Each row is a point on a tangle of strands that fork and nearly touch. The rows are in no order.
In the rows, 128 means zero.
Two points are linked if the straight distance between their rows is under 147. Some points are linked to none.
miz: [113 129 124  83 134 124 177 111 157 135 136 134 125  84 206 157 172 173
 148  95 109  93 174  88 214 147  99 106 104  99 137 120  95 103 130 107
 170 138]
Pomil: [111 101 128 101 132 151  84 144  79 111 125 137 134 149 123  86 133 153
 175 135 113 110 139 157  98 156 131 176 153 129  83  77 104 130 137 133
 153 127]
vado: [130 128 161 140 149  69 144 142 167 162  67 130 151 137 148 132 136  99
 100 128 148 186 133 133 138 114 146 106 134 156 128 161 155 163 111 110
 111 120]
naze: [159 105 150 142 162  88 120  67 143 183 106 152 101  96 154 147 127  84
 107 195  72 142 120 126  98 177 152  65 129 123 165 111 157 134 114  45
 127 165]
ditab: [104 152 109 109 152 109 126 114 127 179 132 171 189 119 151 132 193  85
 135  81 148 138 154 159 100 155 118 109 183 174  58 127 110 120 130 143
 177 125]
zoku: [145  76 158 139 144  87 161 171 151 119  84 122 137 171 167 109  95 117
  98 165 154 191 113 121 125 116 154  99 120 171 134 173 130 194 100 112
 119 137]
Gesul: [111 100 151 152 128  87 135 138 104 159 102 145 152 153 133  82 132 109
 150 142 115 169 141 166 114 137 142 130 171 188  89  98 135 169 123 114
 153  90]
Pavu: [151 117 113 184 119 124 147 127 169 134 121 103 137 134 116 151  80  78
  71 134 155 149  89 107 104  68 143 113 141 126 133 193 172 156 121 151
  83 119]
mipe: [166  93 147 171 124 132 106 110 156 130 108 106 113 157 105 120  64  91
  90 180 145 160  96 141  89  95 164 148 127 126 162 161 181 182 121 123
  79 115]
bib: [138  99 140 120 124 126 151 180 113  84 103  86 158 131 175  97  97 161
 144 125 185 145 109 122  93  90 122 167  70 122 118 172  99 133 128 173
 126 153]
rokug: [128 134 119  97 134 134  64 110 143  67 141 116  89 160  69 113 126 164
 166 154 125 124 140 169 126 114 135 184 115 123 179 113 136 127 128 131
  91 103]
meru: [111 138 112  95 151 102 171 149 152 148 104 135 153  83 178 186 173 108
 124 100 142 147 145 126 150 113 121  78 116 135 133 151 130 127 111 127
 140 148]
fira: [129  90  88 128 130 200 129 158 114  38 169 121 110 137 130 146 112 106
 161 168 142 114  94 144  73 100 157 174 123 104 163 131 112 146 136 168
 116 143]
Baf: [120 190  78 123 126 132 171 131 178 141 138 153 140 101 107 163 167  98
 105 123 111 113 119 109 139 118 137  83 197 162 135 124 133 128 103 113
 129 130]
taz: [ 99 156 125 156 103 139 156 136 170 115 125 150 123 147 100  94 125 186
 107 106  98 119 109  93 155 110 139 147 174 215 113  74 105 148 110 114
 143  63]
nado: [141  80 104 138 105 184 156 174  82  85 147 120 118 131 133 114 102  84
 140 154 138 114 109 115  49 125 135 137 145 123 121 115 104 157 137 169
 168 146]
nane: [144 138  96  92 104 123  93 119  65 107 186 108 116 122  95 158 103 114
 130 100 113 150 109 142 106  92 114 113 113 115 154 157 179 132 195 192
  90 100]
Num: [110 167 149 144  91 116  91 149 166 126 104  83 127 174  91  75  94 197
 130  79 171 102 131 105 152 146 104 169 125 133 104 130 120  76 114 148
 119  92]
doz: [145 117  99 127 127 138 199 134 174  92 156 149 109 117 182 146 146  98
 122 170  99 111 101 110 151 117 173 108 130  94 150 123  83 111  97  99
 130 196]
Derer: [106 143 148 105 156  61 149 122 138 150  92 123 158 135 122 136 163 122
 131  99 157 210 143 148 133  93 110 112 121 199 124 157 162 149 122 123
 115  77]
Minu: [136  97 118 146 125 140  66 134  97 117 148 162 127 147 120  73 117 126
 168 177 113 116 114 186  60 184 159 175 149 104 104  89  83 122 116 128
 140 169]
Liba: [133 152 137  97 139 138  93  70  76 127 143 145  73 133 108 140 168 195
 138  99 127 128 159  70 176 135  85 144  83 112 177 133 164 100 162 143
 113  94]
Funok: [110 165  81 157  94 145  93 157 126 100 168 119 150 124  76 103 138 115
 132 114 143  91 112 146  98 140 136 151 173 137  81 108  83 108 118 166
 144 129]
fuv: [138 153 143  94 121 142 105  93  85 119 152 136 106 108 138 141 156 180
 157  97 144  89 168  93 185 156  87 143  72  62 152 137 117  71 159 148
 137 132]
gen: [154 174 124 149  98 164  63 102 115 147 135 122 117 125  75 126 109 105
 108 132 139  71 132 137 105 178 118 135 134  65 117 136 142  72 140 132
 115 139]
gek: [135  64 137  89 185 130  95 153  69 108 140 126 172 156 165 145 148 107
 169 147 147 180 155 186  49 127 122 167 119 115 143 124 122 158 139 161
 138 171]
nubab: [119 151 132  99 114 169 113  89  35 153 142 136 152  98 134 141 173 149
 149  80 123  83 170  69 163 172  77 111 107  93 124 125 133  93 162 162
 158 121]
Mavig: [132 151 147 118 136 133  76 102  92 105 130 119  73 152  55 109 121 195
 142 120 119 127 151 106 147 121  96 173  93 127 168 111 162 111 160 136
  91  82]
riber: [149 111 160 184 104 129 100 133 138 106 102 113 107 154 114  59  63 144
 117 193  95 108  97 126  94 156 169 160 128 112 134  99 121 141 119 109
 114 141]
tida: [106 136 143 131 116 159 214 172 101 178  86 126 134  96 117 117 101 134
 121 125  79 119 133  53 154 125 118  86 140 163 122  70 140 135 139 106
 152  87]
kan: [142 207 102 147 106 110  95  95 181 177 155 168 134 120 101 158 180 104
  91  98 135  99 142 153 140 149 120 101 173 105  87 153 128 104 115 124
 138 159]
sevu: [133 109 148 130 143  94  60 136 172  86 124 142 135 171 112  69 116 152
 152 173 137 163 122 211 120 156 163 167 139 133 138 120 102 161  85 100
 102 126]
Riro: [108 131 156 128 101 133 137 145 149  97 109 114 119 138  85  90 114 187
 130 130 115 160 122 108 145  94 130 174 141 184 130 100 136 157 133 119
 120  57]
Mev: [130 169 136 191 105 100 108  88 162 184 115 162 119 146  83  85 122 131
  96 143  87 118 114 137 108 167 136 140 190 166  67  97 125 142 119  88
 129  95]
tibak: [160  67 136 135 100 170 124 154  68 117 110 117 110 147 161 102  84 101
 145 160 122  81 118 104  82 153 135 134 104  82 116 121 123 127 141 138
 156 178]
Pilil: [126 116 148 146 106 106 140 138  96 181  77 129 156 111 177 102 130 119
 111 116 104 120 138  91 140 169 121  86 140 115  56 116 122 109 129  94
 151 154]
Bif: [123 159 104 125 101 161 152 145 163  66 143 113 115 119 109 130 131 139
 130 136 118  99 116 109 162  88 150 162 146 131 147 113 102 137 109 142
 121 130]
Gusit: [145 142 127 160 107 122 134 135 169 140 107 132 139 131 146 130 124  93
  86 133 149 123 108 131 123 126 151 102 141 100  92 158 115 131 101 128
 131 170]
lona: [141 146 124 144 103 134 106 122 104 128 153  86 118 112 111 168  91 134
 100  90 135 105 105 105 143  96 108 116  89  62 148 184 159  97 148 157
  76 124]
Nago: [142  98 119 113 162 117  82 105  99 128 139 145 131 138 121 162 146  45
 123 150 129 162 143 197  78 130 131 107 133 115 143 153 170 152 134 130
 111 145]
moki: [132  91 161 144 118  97 114 176 147 106  75  91 146 158 164  56  65 168
 141 147 198 150 121 147 109 127 130 176  84 113 108 174 118 143 112 136
 107 146]
lozok: [ 96 145 100  94 138 167 141 116  91 173 151 167 184 124 147 100 172 121
 141  88 109  97 137 132 121 164 107 113 179 181  75  78  88 109 132 141
 203 103]
Tivuv: [140 153 124 153 118 157 145 130 100  96 143  82 104 103  74 167  66 126
  96 112 102 118 110  74 123  79 109 132 107  84 177 154 175 129 169 157
  79 103]
ziti: [102 121 157 118 131  73  89 163 146 123 103  91 164 160 122  77 103 174
 160 104 192 171 131 184 109 131 109 176  92 130 111 163 116 122 114 157
 114 120]
Zuzot: [108 103 135 132 137 107 169 182  72 147 113 110 156 143 134 108 118  61
 155 141 148 178 147 140  72 124 124 110 156 193 110 116 152 170 143 157
 169 102]
pur: [149  63 105 116 184 132 122 151 107 105 170 136 163 167 152 163 133  75
 138 156 173 168 111 169  40 118 144 136 132 143 133 169 121 176 126 171
 131 172]
Mogi: [133 145 157 130 138 102 158  98 173 155 106 140  94 105 182 156 160 219
 111  75 135 123 166  80 223 135  83 123  85 117 141 132 130  95 120 110
 155 111]
sus: [111 174  89 100 143 130  63  97 111 129 201 135 104 156  78 121 173 157
 136  82 129 119 135 134 153 118  95 113 122 148 127 137 147  85 163 188
 115  98]
Demad: [149  82 139 113 121 134 193 169  72 128  89  89 140  89 175 163 105  94
 127 118 149 137 115  81 127  92  91  90  76 118 147 162 146 110 135 128
 131 131]
zev: [122  94 171 187  88 118 149 163 114 119  80  98 114 147 133  52  70 158
 124 171  88 117  98  81 108 134 156 131 131 153  94  90 123 161 121 101
 140 131]
kana: [117 142 152 121 102  98 110 124  35 135 147  90 130 116 104 125  97 129
 144  89 124 165 134 131 113 114  91 121 106 142 125 149 184 127 194 172
 109  81]
banel: [122  68 130 129 151 105 162 197 141  67 115 137 149 166 165 102  92 115
 134 175 146 191 110 128 100 125 152 134 144 188 140 133  97 213  96 140
 144 127]
Boka: [117 115 106  97 133 149 188 160 121  87 139  90 161  93 165 172 121  99
 137 112 142 126 104 100 146  51 116 109  95 107 163 161 115 113 130 156
 113 151]
nelad: [119 156 115 149 111 102  88  84 168 173 157 187 140 151 121  86 178 152
 115 133 103 109 129 159 105 181 131 118 175 153  64 111  98 105 103  80
 155 120]
Bidod: [118 128 158 162 121 100  91 147 185 166  96 117 152 143 147 137  94 130
 114 101 209 123 132 188 127 152 123 126  95  80  97 183 121  90  92 163
 132 167]
bubo: [ 93 119 125 139 113 121 187 184 121 137 107 124 184 122 145  99 144 133
 140 106 136 156 111 109 141 115 140 123 160 197  82 115  82 152 110 161
 170 114]
sura: [146 160 120 131 124 165 185  91 139 100 124 132  85  96 123 150 108 150
 124 160  67  82 127  63 178 123 142 139 125  73 182  83 111 123 156  77
 114 153]
Lapus: [150 109 103 125 140 143 126 106 127 140 164 124 116  90 168 223 150  72
 109 122 143 113 122 142 135 100 117  83 117  54 161 194 155 103 133 138
 101 157]
Dogok: [ 96 147 151 142 111 121 196 163 115 182  86 121 166 120 130 102 129 120
 126 104 127 150 128  87 151 110 123  88 167 193  85  98 135 138 131 127
 149  69]
tuzu: [140 129 111 109 140 124 102 110 175  68 135 146  91 148  96 139 147 129
 120 181 118 146 120 179 131 105 170 159 147 125 178 127 137 167 111 113
  92 124]
Babo: [137 187  71 109 133 182 136  90 137 115 179 157 105 116  84 143 179 139
 114 110  94  93 149  77 173 139 119 114 167 143 153  95 138 107 139 136
 139 112]
Fofo: [167  77 160 144 125 132 147 120 161 108 104  94  92 104 173 179  94 140
 111 154 159 148 112 128 159  88 143 152  55  84 174 191 142 129 120  97
  75 143]
vak: [116 108 129 104 154 100 117 120 144 126 137 175 132 131 176 129 171 132
 150 144 126 136 147 179 122 158 153 132 124 107 108 113  88 136 105  97
 154 186]
git: [116 111 170 112 115 116 116 125 111 153 101 133 135 112 184 116 141 195
 148  96 141  93 177 134 174 172  97 133  82  91  86 115 112  89 134 109
 170 144]
begab: [122 166 113 153 121 122 109 115 152 110 143 117 105 135  60 144 133 115
 108 114 120 134 121 139 112 100 132 132 159 151 142 140 167 146 145 141
  93  88]
pemop: [109 130 113 144 106 131 105 170  80 112 151  97 160 137  98  94  94 124
 145  96 136 107 107 142  60 109 115 140 129 119  98 143 130 118 177 211
 132 117]
pifa: [114 140 127 123 137 138 149 121 129  86 139 116  89 130  52 172 106 114
 113 145 103 171 111 123 115  72 132 143 146 158 194 119 182 157 164 136
  83  72]
zus: [151  73 186 133 110 125  92 134 144 123 105 119 100 140 181 106  75 132
 138 169 153 112 127 164 135 169 143 153  73  51 123 132 121 100 103 104
 118 180]
vemar: [149 197 118 180 132 123 132  88 175 155 118 142 101 125  39 142 128 110
  75  85 103 104 111 104 135 123 127 134 171 151 122 125 156 148 141 110
 104  99]
Lanit: [112 186  81  80 132 155 136 109 113 100 188 126 112 113  87 177 160 118
 125  95 100 116 121  90 167  92 105  99 125 143 189 132 153 110 160 166
 126 109]
Nudud: [141  62 107 101 155 119 172 159 114 122 132 114 149 145 158 169 120  56
 134 143 174 178 115 133  79 106 146  93 103 140 151 194 158 174 112 156
 113 148]
tarom: [179 112 166 156 118 151  43 101 142 138 116 113 100 160  96 100  59  92
 113 181 138 132 118 174  85 138 149 160 123  97 154 140 172 145 137 115
  82 124]
Tiz: [100 105 111  47 180 134 175 144 117 128 129 142 163  97 204 187 189 118
 181 122 132 152 148 142 127 129 128 124  99 134 157  98  79 125 139 129
 163 179]
guduz: [109 122 171 135 117 102 116  92 159 152 115 138 107 140 174  96 124 208
 150 134 114  88 159 130 170 191 135 132  81  77  95  95 100  83 112  73
 139 161]
bip: [121  97 160 137 154  68 101  96 142 177 113 164 145 174 127  78 149 131
 137 131 104 181 140 188 123 162 148 113 167 169  91 106 132 165  98  68
 118 107]
siteb: [160  45 144 102 142 156 130 139  35 124 107 106 121 136 162 148 104  63
 144 156 131 117 142 123  86 139 112 122  97  92 150 132 157 137 153 128
 139 162]
sozef: [122 130  82 118 127 150 210 185 145  89 141 130 148 104 164 136 139  88
 134 141 126 120  92  98 149  96 150 113 152 135 140 123  61 151  95 147
 153 177]
bop: [ 92 118  89  80 149 163 132 153 108  93 153 153 164 107 122 143 173 115
 173 129 114 148 116 157 120 129 144 146 161 188 134  77  92 158 121 152
 174 117]
muta: [142  91 133 145 129 133 173 146 174  99 145  91 123 120 183 171 107 130
 118 132 193 151  91 140 155  65 143 132  59  80 139 212 129 124  96 148
  92 158]
Rero: [102 124 139 125 136  91  89 142 151  96 126 116 153 165 103  65 136 186
 171 107 175 158 135 176 126 109 117 190 121 194 121 122 108 153 101 142
 122  71]
ridi: [102 161 161 157  96  95 103 141 216 159  95 112 116 166 125  91 113 181
 122  90 172  98 141 142 172 173 122 148 122 115  82 131 110  78  89 126
 135 143]
mufa: [138  92 136  92 187  86 105 121 147 123 121 147 137 138 155 176 161  76
 132 138 164 193 140 207 115 107 140 115 115 126 162 173 146 164 107 120
 111 154]
Dumo: [121 136 157 142 161  68 130  55 195 181  98 172 129 157 140 115 140 171
  92 120  97 153 140 140 146 150 145 108 149 164 108 108 146 151 102  52
 127 102]
milik: [146  92 101 135 134 151 129 146 171  75 164 101 132 146 135 134  97 137
 137 151 194 134  99 141 107  84 163 155  89  94 142 197 129 138 114 168
  76 139]
sutul: [ 97 172  93 102 124 172 154 114 139 155 159 148 159 127 137 104 174 143
 103  66 122  85 136  81 173 123  89  93 173 181  99 101  91  98 122 132
 193 101]
poz: [133 107 129 120 127 147 191 192 137  91 120 104 168 131 185 121 119 127
 131 130 167 126 107  96 121  92 150 142 111 110 107 144  65 138 106 164
 156 188]
kob: [118 130 126 102 126 140 130 106 102 133 109 147 127 126 112 126 141 122
 135 138  92 120 150 110 138 144 126 112 153 148 118 102 152 132 146  96
 140 100]
sepuz: [ 91 139 123  83 119 167 122 109  49 128 158 148 126 118  84 137 153 115
 155 112 109 135 156 110 130 139  99 112 146 140 140  93 163 131 170 151
 155  84]
nozug: [124 137 136 153  86 171 106 166  83  96 111  90 125 131  88  81  74 136
 138 134 137  81 121 106 102 125 121 151 129  85 104 121 133 105 156 165
 121 124]
Sak: [120 133 146 105 158  81 112 102 143 153 123 135 134 180  92 115 162 143
 132  94 142 179 157 162 144  98 104 131 157 223 127 118 163 153 121 101
 116  46]
delub: [155  68 149 136 121 132 142 145  31 145 110  83 132  99 152 165  87  61
 118 125 140 145 128  98  92 113  96  85  97 108 147 174 181 124 160 155
 122 118]
legi: [160 165 103 141 116  92  91  94 152 197 139 181 146 111 121 143 169  58
  77 153 114 127 127 177  97 180 131  85 172 105  93 151 148 113 125 102
 144 162]
mol: [128 158 102 195  86 135 120 157 185  79 136 129 111 145  84  99 101 162
 105 166 121 107  91 133 133 112 179 173 167 139 138 109  88 146  90 127
 107 116]
kedes: [142 134 152 166 119 114 123 102 162 107 126 132  95 131 141  92 105 158
 115 186  99  96 105 129 135 144 176 146 121 103 123  98 100 108 108  78
 115 173]
nedo: [189  77 171 163 132 143 105 108 117 171  91 109 102 104 157 161  85  83
  82 150 134 126 112 125 114 141 139 115 102  80 146 172 158 131 129  93
 113 154]
zolom: [149 146 145 159 138  90  68 101 203 132 118 150 113 158  92 105 117 118
  94 181 130 158 119 185 118 133 180 157 157 134 155 138 138 172  93  96
  85 137]
Vubu: [120 108  76 110 151 140 176 157 108 112 179 101 164 128 152 177 124  62
 128 116 146 143  86 124  88  68 145  89 128 121 136 182 136 127 132 183
 114 150]
Raloz: [111 107 153  93 126 111 186 124 148 121  95 131 128 101 197 122 147 169
 159 133  92 115 145  99 175 132 144  99 101 115 124  93  97 106 120  81
 149 153]
bezi: [101 124 115 102 136 148 172 155  51 171 108 125 181  94 149 137 145  89
 143 106 117 124 160  99 125 145  89  79 139 152  92 100 142 109 161 145
 170 116]
meruz: [151 153 127 161 107 172 131  94 143  96 136 133  69 123  85 111  90 162
 115 175  67  70 105 109 134 151 152 165 125  83 151  78 114 124 143  79
 106 150]
nim: [130 151 104  94 181 109 151  89 159 182 110 174 117 128 101 174 155 128
 117 117  98 151 165 112 146 135 119  98 142 187 166 107 171 145 141  89
 100  54]
zum: [122 136 137 112 125 127  93 114 150 104 126 128  92 147 124  91 129 182
 148 143 123  94 153 151 163 165 153 160 120  95 118  98 105 101 119  92
 121 146]
zat: [147 204 105 196  91 137 114 135 206 135 134 116 116 147  65 114 118 134
  75 119 127  88 106 123 134 112 141 148 171 126 114 138 108 128  98 120
  98 121]
kose: [132 198 105 137 105 157 111 125 159 122 169 109 108 137  90  96 149 185
 113  80 141  58 145  79 184 133  98 142 126 113 115 108 103  57 130 156
 126 129]
Rig: [140 103 184 126 133 102  88 120 134 125  98 126 105 117 177 163 121 161
 138 141 159 115 159 180 164 140 117 149  65  63 146 158 129 103 129 103
 113 157]
defa: [108 173 117 128 118 106  84 152 183 106 148  99 125 153  95 110 140 168
 142  84 167 118 116 147 134 109 126 146 118 149 125 148 101  94 117 176
 105 122]
tunun: [132 109 118 137 159  82 145 106 118 182 122 180 119 131 132 119 154  71
 142 190  80 147 134 135  83 183 143  65 152 169 126  82 150 131 116  59
 146 134]
folan: [160  86 124 128 144 142  48 103 102 128 156 121 119 141 114 132  98  75
 136 158 144 128 133 188  63 145 139 144 118  78 141 157 165 128 136 149
 100 139]
ziso: [124 171 148 133 127 106 122 110 121 159 133 107 111 142 100 112 154 189
 103  57 138 164 126  87 169  96  71 134 100 189 119 137 156 102 155 146
 115  67]
bagog: [110 169  79  88 127 150 199 122 151 136 154 153 145  77 168 150 164 139
 144 113  83  81 135  72 185 131 120  94 147 113 124  96  85 106 117  98
 165 159]
ter: [142  67 115 115 159 114 143 119 141 140 143 132 125 121 170 223 140  68
 119 122 180 173 109 164 115  98 140  85  97  94 149 219 160 138 107 136
  98 156]
bidud: [149 158 116 174 101 164 137 129  70 154 125 110 141 107  90 158  99  60
  85 119 103 110 126  86 113 121 111  88 151  78 118 149 162 110 142 148
 125 135]
Tak: [146 110 145 167 105 151 197 176  86 178  72 107 120 104 134 121  81  79
  95 132  84 119 128  43 116 134 108  70 124 128 127  86 146 136 142 106
 136 134]
sal: [101 168 108 135 105 191 115 124  96 112 192 141 114 123  59 118 153 137
 127 100 107 105 130  98 139 120 103 123 170 158 125  87 137 129 160 161
 156  68]
lafi: [155  94 122 117 150 139 162 101 174 112 148 167  99 118 197 190 140  77
 109 189 120 126 110 150 145 137 174 112 103  86 170 155 107 128 100  80
 121 198]
Kadu: [170  48 157 153 104 153 125 130 111 136  99  71 102 120 168 131  56 113
 112 153 154 129 112  98 123 106 129 142  67  78 145 181 155 135 122 117
 102 142]
tedi: [ 93 141 128  66 139 157 160 148 117  84 134  85 157 104 164 118 156 186
 171 100 150  96 129 113 160 101 102 185  79 128 125 103  59 104 145 155
 169 161]
Zile: [122 153  85 141 109 186  81 162 118  80 156 114 129 135  78  87 102 135
 154 137 139  58 107 152  91 152 137 183 145  89 124 101  92  88 125 166
 129 139]
baru: [135  68 132  53 183 124 160 156  93  95 113 134 160 129 185 156 157 125
 193 150 135 189 141 159  96 112 117 162  91 136 165 119 110 156 135 141
 144 166]
rop: [130 180  95 120 118 167 210 126 149 136 134 120 123  85 120 162 120 126
 113 128  80  89 126  54 187 101 116 108 147  96 156 101 111 117 121 107
 122 141]
mipu: [ 93 116  97 114 152 129 168 159 132 131 144 157 190 110 167 125 171 130
 147 120 125 141 105 130 125 150 158 132 161 183  94  87  58 141 106 142
 181 160]
dor: [129 151  90  48 129  86  68 117  86 129 196 118 113 130 109 152 152 141
 138  65 127 149 119 162 145 103 101 125 112 154 150 161 145 128 181 196
 100 109]
nif: [ 79 109 154 109  88 166 150 152  82  94 122 115 121 126 108  74 115 184
 148 111 111 139 129 119 141 107 108 166 141 188 112  66 111 145 148 129
 168  53]
sanev: [125 150 124 133 129 166 177 128 121  88 111 122  75  92  60 160 101 139
 112 128  84 135 121  64 143  99 116 135 121 129 197 104 163 148 168 118
 102  91]
gomi: [100 101  97 129 128 141 141 173 133  56 137 149 133 127 123 120 128 133
 147 163 121 165 114 150 112 118 162 160 158 187 143  88  84 182 108 145
 148 118]
Tovug: [118 122 107 114 135 145 184 181  86 155 122 135 160 103 130 132 152  46
 151 135 111 145 128 117  93 133 132  74 157 172 117  98 122 146 135 148
 162 128]
defi: [123 146 154 122 108 148 140 104  93 177 103 141 137 109 166 117 138 169
 121  88 110  98 174  62 178 169  98 107 122 103  92 117 130  94 132 114
 150 121]
gebe: [120 108 173 115 131 102 149 114 126 152  67 126 117 126 153 122 124 171
 131 140  99 140 135  92 169 130 132 122 119 137 129 105 140 137 134  68
 122 124]
pepu: [116 123 135  76 157 113  88 111 105 140 139 151 148 148 145 121 182 155
 163  81 157 136 181 161 126 145  91 131 117 143  89 116 117 121 133 145
 150 128]
Tif: [132 162  85  90 137 157 147 105 108 108 148 130 126  88 123 205 152  88
 125 120 111 108 139 106 148 113 118  81 126  89 186 157 148 106 145 133
 109 137]
Pelo: [149 133  88 102 160 111  74  78 118 152 154 195 137 119 124 152 186  61
 124 146 110 137 156 197  92 176 130 120 174 110 114 135 147 119 136 111
 139 161]
Gavam: [139 106 140 157 126 121 174 140  92 185 104 132  97 123 128 119 103  72
 124 179  71 140 125  96  89 157 152  71 143 154 130  83 157 143 134  94
 138 126]
Keti: [184 107 162 157 159 115 118  57 157 177 104 148  79  70 166 172  99 100
  90 157  93 113 117 120 143 166 144  96 113  77 172 144 136 134 128  57
 119 170]
fir: [103 122 149  85 136 100 133 115  28 170 117 117 167 101 139 139 140 123
 149  85 136 163 158 120 140 135  73  91 104 162 113 137 168 117 170 148
 146  82]
minap: [114 125 153 118 136 100 109 107  75 151 143 112 132 155  70 111 136 130
 147 107 128 174 162 162 120 107  89 145 134 168 121 116 179 145 155 133
 119  51]
Razit: [122 181 109 133 130  95  87 121 186 134 156 125 125 135 112 151 183 131
 122  75 164 123 141 172 140 125 124 112 134 135 106 158 126 104 113 147
 123 149]
Sez: [ 86  98 146 100 121 161 122 159  59 109 115 112 166 129 136  80 127 166
 180 120 130 134 136 133  99 116 105 187 126 163  83  78 100 139 156 170
 181 117]
fugu: [131 182 103 126 126 136  62  95  93 133 176 125 119 128  74 147 147 117
 120  99 130  91 150 134 120 153 115 109 128 100 121 144 153  94 154 160
 109 123]
porez: [141 155 140 205 123 114 142  78 153 159 121 160 116 108  80 100 101 124
 100 174  69 102  76  96 106 150 144 108 170 136 101  85 119 117 120  55
 132 136]
Luve: [120 169 105 122 129 151 129  97 166 134 144 171 119 150 137  93 176 185
 102  99 103  96 135 100 168 132 121 137 179 194 108  90  96 111 113 112
 160  78]
kom: [133 117 177 168 117  88  89 156 183 156  78 117 149 167 156  91  68 136
 108 145 183 151 140 169 128 150 142 137  95 105  99 175 129 141  93 125
 116 157]
Gan: [131 139  77 103 128 186 161 137 152  35 170 115 104 125 124 173 144 114
 142 162 119 107  97 132 141  66 159 158 122  97 185 139 110 127 124 146
 104 140]
fid: [113 150  86 148  90 130 117 121 142 115 165 168 136 116 108 107 163 143
 132 141 102  95  96 142 113 159 158 139 192 162  81  82  73 123 109 117
 161 123]
Megod: [144 133 132  92 169 110  79  72  81 154 135 155 108  99 132 185 181 127
 135 114 121 135 194 135 151 175  90 104 129  94 170 150 173 134 145 109
 124 103]
fofe: [130 100 117 135 151 134  70 152 153  75 144 137 128 167 120  93 101 140
 162 180 163 133 114 199  86 165 171 203 124 101 143 129  87 139 100 148
 113 154]
mena: [117 148 165 162 121  66 128 112 218 170  90 142 127 135 144 121 126 185
  98 103 139 128 137 135 180 140 141 124 114 139  94 135 121 138  95  84
 123 136]
Zuzap: [144 145 178 134 129  92 108 111 151 137 111 116  79 101 147 160 137 203
 129  90 162 120 165 139 187 129  76 149  57 110 152 155 144 101 139 125
 111 118]
bibi: [131 131 153 174 100 122 107 133 176 147 128  76 140 131 129 143  67 129
  94 105 183  98 116 139 138 111 121 122  85  52 130 200 138  80 112 151
  89 144]
Bul: [118 146 152 215  98 111 169 130 157 142  96 128 126 125 104  77 101 149
 105 141  71 110  82  71 121 121 149 116 158 153  98  77 104 137  94  84
 141 135]

A fork is a point with three links. Follow the links from the first point to the second and name the forks in between, in order.
banel; mipe -> kana > Nago
ziti; tarom -> moki > Nudud > ter > Nago
zat; bip -> Nudud > ter > Nago
pifa; Nago -> Nudud > ter
git; ditab -> defi

Follow the links from the first point to the second, and from the first to the third. Name the last point that the two ways share.
muta; bip; fugu -> kana
zus; Lapus; Liba -> miz
Lanit; nane; siteb -> ter
Razit; porez; moki -> ter
Zuzap; Tiz; tuzu -> miz
fid; tarom; kan -> Nago
baru; banel; sus -> kana
Lapus; Pomil; nozug -> kedes
Tiz; kom; mena -> Nudud

Name the points in between on the shortest way along the links from the first point to the second, in order.
nado; sozef -> fira > Gan > Bif > mol > zat > vemar > begab > pifa > sanev > Tivuv > lona > bibi > Bidod > kom > moki > bib > poz
fira; Mogi -> nado > tibak > siteb > delub > Demad > Boka > Vubu > Nudud > ter > Lapus > Tif > Lanit > Babo > sal > sepuz > kob > gebe > Raloz > miz
Keti; kana -> naze > tunun > Gavam > Tak > tida > Dogok > bubo > mipu > bop > gomi > banel > zoku > vado > Derer > Sak > minap
folan; bop -> Nago > Pelo > legi > kan > Razit > defa > Num > ridi > mena > Dumo > bip > Gesul > Zuzot > Tovug > bezi > fir > kana > minap > Sak > Derer > vado > zoku > banel > gomi
